Points on a hilly landscape, in no order, each with its height.
A ball rolls from a point to the lowest of its 2 nearest points, and stops where none of them is lower. Distance is the straight distance between rows; heights are no part of it.
Katos: [119  71 188 145  80 137 174 135 134  61 135 109 121 133 114 125 135 127
 174  69 166 110 134 114]  h=4.20
kopu: [116 152 100 135 174 143  85  99 136 134 139 183 124 112 110 146  93 149
  93 131 116 148  80 156]  h=5.04
peza: [ 99 157 127 103 137 105 108  91 125 147 154 109 108 165 138 143 143 134
 128 167 118 134 154 146]  h=3.02
tovir: [153 170 114 123 139  92 157  99  92 125 146  56 129 141 170 135 152 133
 126 125  99 127 161 132]  h=5.42
momon: [127 109  85 150 110 178 129 130 195 195 167 194 130 120 154 154 147 120
 110 174  90 194 121 127]  h=3.33
Magug: [134 112 123 135 109 137 161 126 120 132 131 114 138 125 140 140 156 141
 115 132 103 118 174 153]  h=1.20
luro: [154 116 115 142 128 157 114  74 146 142 154 140 128 117 179 162 127 136
 101  89  93 119 158 144]  h=5.95
tafu: [146 135  71 162 158 154 116 112 137 130 163 170 139  89 144 150 114 145
 103 109 115 152 105 165]  h=5.66
vuki: [127 116 146 131 142 120 135 176 104 134  36 121 147  90 110 100  92 133
 108  92 160 113 108 134]  h=5.62
zotuk: [195 108 107 150 132 145 154 110 157 132 152 132 137 102 204 137 157 100
 150 102 114 129 132  49]  h=5.64
Nopu: [155 111 112 134 141 166  95  71 138 143 114 158 134 122 161 144  93 143
  72  66  94 101 142 167]  h=6.60
nul: [129 162 136 113 125 109 167 114 107 137 139  61 115 158 150 123 178 126
 142 167 107 135 166 116]  h=5.06
Sifim: [164 142  53 179 152 152 136 117 139 120 201 145 148  79 185 147 118 128
 120 103 115 156 111 141]  h=6.16
Zotov: [139 130 138 114 138 107 136 164 118 153  51  95 143 109 117  90 137 123
 129 122 151 116 136 101]  h=5.12
siki: [ 91  77 167 123 103 138 129 143 157 113 123 166 109 146  82 118 137 124
 137 138 158 125 125 121]  h=3.57
roza: [140  92 178  97 112 134 105  90 142  79 146 118 107 177 146 139 131 118
 192 103 166  79 153  81]  h=5.02
tika: [158 182  52 129 185 123  98 102 117 183 108 124 151 110 168 134 111 148
  76 122  87 161 105 161]  h=2.04
Ver: [ 57 128 149 130 136 148 100 107 132 109 170 195  97 141  59 157 106 153
  99 157 118 128  97 175]  h=5.33
pudiv: [125 174 109 116 178  89  92 124  93 132  95 106 134 124 127 111 106 136
 109 128 145 126 103 129]  h=3.68
Ramim: [135 147 110 119 115 160 124 118 104 212 105 108 148 138 146 155 145 144
  58 171  47 134 178 183]  h=6.82
fimat: [112 128 101 122 117 163  94 107 189 214 148 182 117 159 149 163 131 122
 106 180  94 185 125 118]  h=1.86
vuti: [148 101 141 158  97 116 186 174 140 104 120 117 140  96 115 116 140 113
 162 107 165 138 125 108]  h=7.95
sosot: [131 141 144 149 121  92 174 163  82  74 119  69 139 101 118 115 106 135
 151  78 170 121 119 155]  h=8.78
dus: [129 119 134 105 144 128  85 175 151 169  47 181 139 111  87  95 106 115
 117 156 163 139  87  87]  h=7.21
Baze: [103 112 177  91 120 121 121 111 120 126  94  95 106 168 113 104 145 139
 136 134 147  91 159 118]  h=3.58
podas: [155 121 139 120 135 119 129  92 126 112 128 103 120 138 164 131 148 124
 140  95 135  97 156  89]  h=5.11
vami: [100 115 174 121 146 131 109 142  92 109  57 132 134 110  88 104  70 147
  97  78 148  91  88 139]  h=6.10
Deka: [156 132 145 154 108  94 174 182 132  87 129 110 133  87 120 118 100  87
 188 114 197 151  85  86]  h=8.14
pala: [137 164  80 172 158 106 144 182 115 116 142 137 150  56 113 126 105 116
 138 122 151 174  69 139]  h=8.53
Meve: [134 135 114 165 143 124 133  89 118  50 215 138 114 103 140 153 101 132
 146  73 139 117 106 139]  h=8.32
ruv: [166  93 109 148  93 160 175 148 164 156 146 157 140 111 148 134 179 107
 122 157  88 155 148  97]  h=5.08
tivan: [157 113  95 155 121 134 158 204 142 167  78 149 165  77 115 100 142 122
 123 145 134 153 117 119]  h=5.01
vas: [176 117  99 141 149 126  99 145 162 116 148 164 143 107 159 123 106  90
 176 117 166 136  86  39]  h=3.49
kas: [137 121 118 111 164 138  96 153 143 189  32 155 147 103 112  93 124 135
  89 137 135 130 111 118]  h=7.50
suset: [106 143  85 182 131 126 152 134 130  95 222 157 122  94 118 148 138 131
 142 146 126 173 103 169]  h=7.00
Gidok: [124 172 136 104 156  81 101 156 100 126  90  86 134 132 115 102 109 119
 162 147 174 113 101  99]  h=4.12
pom: [143 108 134  84 136 139  65 133 158 152  94 163 135 160 135 115 125 108
 159 163 140 111 130  70]  h=3.86
zav: [153  91 122 158 123 154 137  94 145  95 161 154 125 104 166 148 127 132
 125  69 124 103 153 133]  h=5.24
tufu: [ 77 135 170 102 115 115 140 144 112 124 107  85 106 157  81  85 142 149
 140 156 154 107 149 149]  h=3.96
funa: [106 143 138 158 118 103 166 137  93  56 173  97 118 117  99 136 125 141
 158  95 147 128 112 172]  h=8.59
biber: [116 168 120 127 144  81 155 139  73  99 118  52 131 131 117 102 128 147
 132 117 139 117 135 167]  h=8.99
reguz: [142 160 137 116 129  92 184 186 105 148  70  57 145 120 117  82 165 119
 145 152 139 136 142 106]  h=4.72
dobu: [106 147 151 116 108 116 128  75 108 160 165  58 101 178 153 160 140 132
  98 137  83 124 191 174]  h=3.16
besol: [161 167  75 108 170 124  82  74 117 165 108 122 144 127 170 138  89 136
  58  89  86 126 120 172]  h=3.06
Kirid: [115 141 146  92 177 129  46  99 112 124  92 158 120 141 113 130  75 146
 111 114 134  86  96 117]  h=6.55
Fep: [134 176 150 107 132  73 151 181 105 128  82  57 128 134 105  83 124 113
 174 150 187 133 118 102]  h=4.41
boz: [ 70  94 183 131 123 157 105 128 134  86 139 197 102 136  65 153 102 147
 117 119 131 103  89 136]  h=5.91
mek: [127 119 170  99 106 118 126  72 140  96 169  89  97 185 154 152 146 129
 173 125 143  99 174 107]  h=4.65
vikol: [127 101 154 135 146 159 100 167 151 146  61 209 136  86  77 118  84 126
 104 120 152 132  61 109]  h=6.81
sol: [126 151 105 116 141  91 117  84  82  79 140  78 129 150 142 127 106 132
  91  68 109  92 134 193]  h=8.01
vugep: [155 112 124 115 110 166 144 131 125 199  77 135 136 126 153 121 180 108
  92 178  64 144 155  96]  h=6.00
buk: [145 138 108 121 139 115 122  92 139 136 157 120 124 137 176 147 144 120
 147 128 125 135 136  90]  h=4.46
gumin: [ 70 140 171 106 107 111 124 160 121 106 123 121 103 161  56 100 128 130
 161 176 168 129 119 139]  h=4.28
sazel: [116 149  97 108 125 108 121 105  82 120 131  83 137 158 128 125 106 148
  65 103  92  97 152 232]  h=7.77
vidi: [ 84 114 146 152 120 135 145 164 108  88 125 148 132  99  78 131 113 142
 124 107 137 122 102 168]  h=7.52
Bigi: [139 166 109 132 129 106 129  72 112 144 176  76 119 150 184 168 134 128
 104 115  81 131 166 147]  h=4.43
goke: [146  66 153 162  91 157 171 122 142  73 154 132 130 107 142 139 145 132
 159  58 146 101 151 121]  h=4.62
Luvo: [121 117 167  84 135 122  65 154 137 116  90 145 120 169  99 105 108 100
 182 169 156  93 121  91]  h=3.48
Vano: [132 119  96 140 125 145 139 152 121 147 112 144 159 102 121 131 143 154
  94 134 113 127 146 178]  h=2.98
koz: [171 137 113 108 126 102 120 156 148 155 100 127 145 149 152 100 149  92
 178 165 135 144 126  33]  h=4.37
Pib: [196 104 105 152 143 133 141 138 153 117 125 130 146  81 179 119 130 104
 159  77 155 118 113  42]  h=4.70
befes: [188 112  96 159 103 157 185 133 138 143 166 120 144 108 191 140 183  94
 144 146  82 154 144  66]  h=5.77
Ponun: [145 154 119 169 145 101 156 180 125  98 139 134 142  61 123 131  84  98
 166 111 182 154  59  89]  h=8.31
Zules: [154 124 116 137 124 112 134 145 158  98 171 143 130 121 135 128 135 102
 181 134 164 150 108  74]  h=2.23
zuno: [112 153 113 117 150 111  87  85 131 116 175 138 112 144 152 159 113 128
 142 140 135 134 118 123]  h=3.75
Gubi: [108 127 179 100 104 117 153  87 114  97 152  52  95 181 131 128 160 149
 152 128 135 106 184 147]  h=4.07
Vusa: [ 96 130 119 163 119 125 153 168 128 102 163 154 127  97  81 135 134 133
 139 142 145 156 107 164]  h=7.26
Vov: [162  85  89 159  95 202 159 150 180 184 157 193 157 101 157 149 157 123
 108 164  81 168 142 129]  h=4.34
kolut: [ 81 123 170  91 153 131  76 111  92 107  79 136 114 147  90 107  74 151
  95 102 139  70 102 138]  h=6.37
Zofol: [177 114 106 142 107 102 160 179 165 133 131 138 149 116 136  99 141  85
 176 149 158 168 108  46]  h=3.44
pifik: [ 79 135 157  96 119 113  95  66 115 142 148  96  92 177 131 145 120 143
  95 139 111 107 167 180]  h=2.03
guge: [119 162 138 114 101  99 174 143 132 131 156  85 116 168 119 107 190 117
 167 184 124 157 156 113]  h=4.59
Mafet: [116 173 107 120 174 125  56  62 125 128 179 162 114 141 139 171  77 140
 105 123 109 137  92 153]  h=4.40
reb: [131 188  61 128 197 101  94 132 112 155 105 137 142 101 134 117 110 138
 106 136 124 164  80 133]  h=3.05
bagef: [152 116 126  88 118 113  82 153 158 138 118 145 133 191 135 103 138  89
 193 194 120 132 139  56]  h=4.29
muz: [114  97 147 155  95 133 180 182 112 102 105 119 145 103  97 117 130 135
 145  99 152 124 134 159]  h=7.76
feze: [ 45 131 164 122 118 127 122 140 120 103 143 153  97 143  48 123 125 147
 129 162 144 126 107 163]  h=4.68
lodag: [154 118 102 135 110 146 161 182 138 184  76 146 160 104 127 103 175 121
 108 167  93 151 143 112]  h=5.54
reviv: [109 111 155 165 119 126 152 129 114  49 172 133 121 105 107 142 110 135
 159  75 156 118 101 131]  h=8.46
Les: [ 90 106 173  91 111 133 124  85 126 148 115  97  97 172 128 122 146 147
 102 147 111  97 185 153]  h=2.97
dulo: [154 114 166 103 128 106 122  94 113  79 126  80 114 160 158 125 132 127
 175  80 166  72 154  74]  h=5.31
nek: [155 119  89 154 122 157 150 194 117 160  74 153 186  82 112 124 126 159
 101 122 127 127 134 168]  h=4.10
dakez: [141 145  96 148 142 110 124  84 100  67 176 116 127 112 153 143 101 130
 113  58 118 109 117 165]  h=8.19
dula: [122 104 134 128  98 154 118  89 178 177 168 155 108 157 156 169 151 116
 114 151  94 153 160 111]  h=3.27
mib: [120 115 157 127  89 135 176 103 108 117 146  74 120 152 142 141 166 143
 123 127  95 106 197 164]  h=2.99
midav: [ 83  96 180  85 115 142  77 140 146 121  99 174 109 164  70 108 116 125
 142 170 155 102 116 113]  h=3.13
Tuze: [101 112 150 112  82 132 138 116 169 161 165 141 100 178 120 138 175 106
 135 193 104 157 172 118]  h=3.93
Miv: [112 149 101 113 119 129 122 125  97 174 111 103 146 145 116 129 126 160
  62 156  81 120 169 226]  h=7.32
vul: [121 159  53 169 148 132 133 110 150 130 222 144 122 101 173 161 128 124
 142 147 118 192 102 143]  h=6.65
letum: [136 148 126 116 105 162 135 115 107 223 103 109 125 145 164 150 169 109
  83 185  41 162 166 121]  h=6.39
vipe: [149 139  96 117 182 142  95 132 116 166  47 140 155 101 123 105 103 154
  71 105 120 123 106 156]  h=7.75
vefer: [130 130 126 115 165 141  74  79 118 119 106 164 123 128 123 131  79 147
  78  78 117  94 102 155]  h=6.76
suke: [ 97  91 173 132 132 167  98 148 149 108  99 210 124 108  72 138  90 136
 109 108 141 106  68 111]  h=6.36
natu: [ 98  69 204 125  75 142 147 157 148  79 120 142 113 155  76 111 123 115
 171 114 174 115 121 108]  h=3.89
gov: [100 128 159 107  79 128 177 138 143 141 152 106 105 174 103 113 193 124
 139 193 109 148 179 138]  h=4.25

For each start below, name the point where the ball stops.
reviv: Magug
vuti: pifik
nul: fimat
Ramim: Magug
dulo: Magug
luro: midav
vefer: tika
reguz: tika
Ver: pifik
pala: pifik

For each start below, name every point that the ball comes to, in order.
Ponun: Deka, vuti, muz, vidi, Vusa, suset, vul, Sifim, tafu, kopu, Mafet, zuno, peza, pifik
sosot: funa, reviv, Meve, dakez, sol, sazel, Miv, Ramim, letum, vugep, lodag, tivan, nek, Vano, Magug
vikol: suke, boz, Ver, feze, gumin, tufu, Baze, Les, pifik
Nopu: luro, zav, goke, Katos, natu, siki, midav
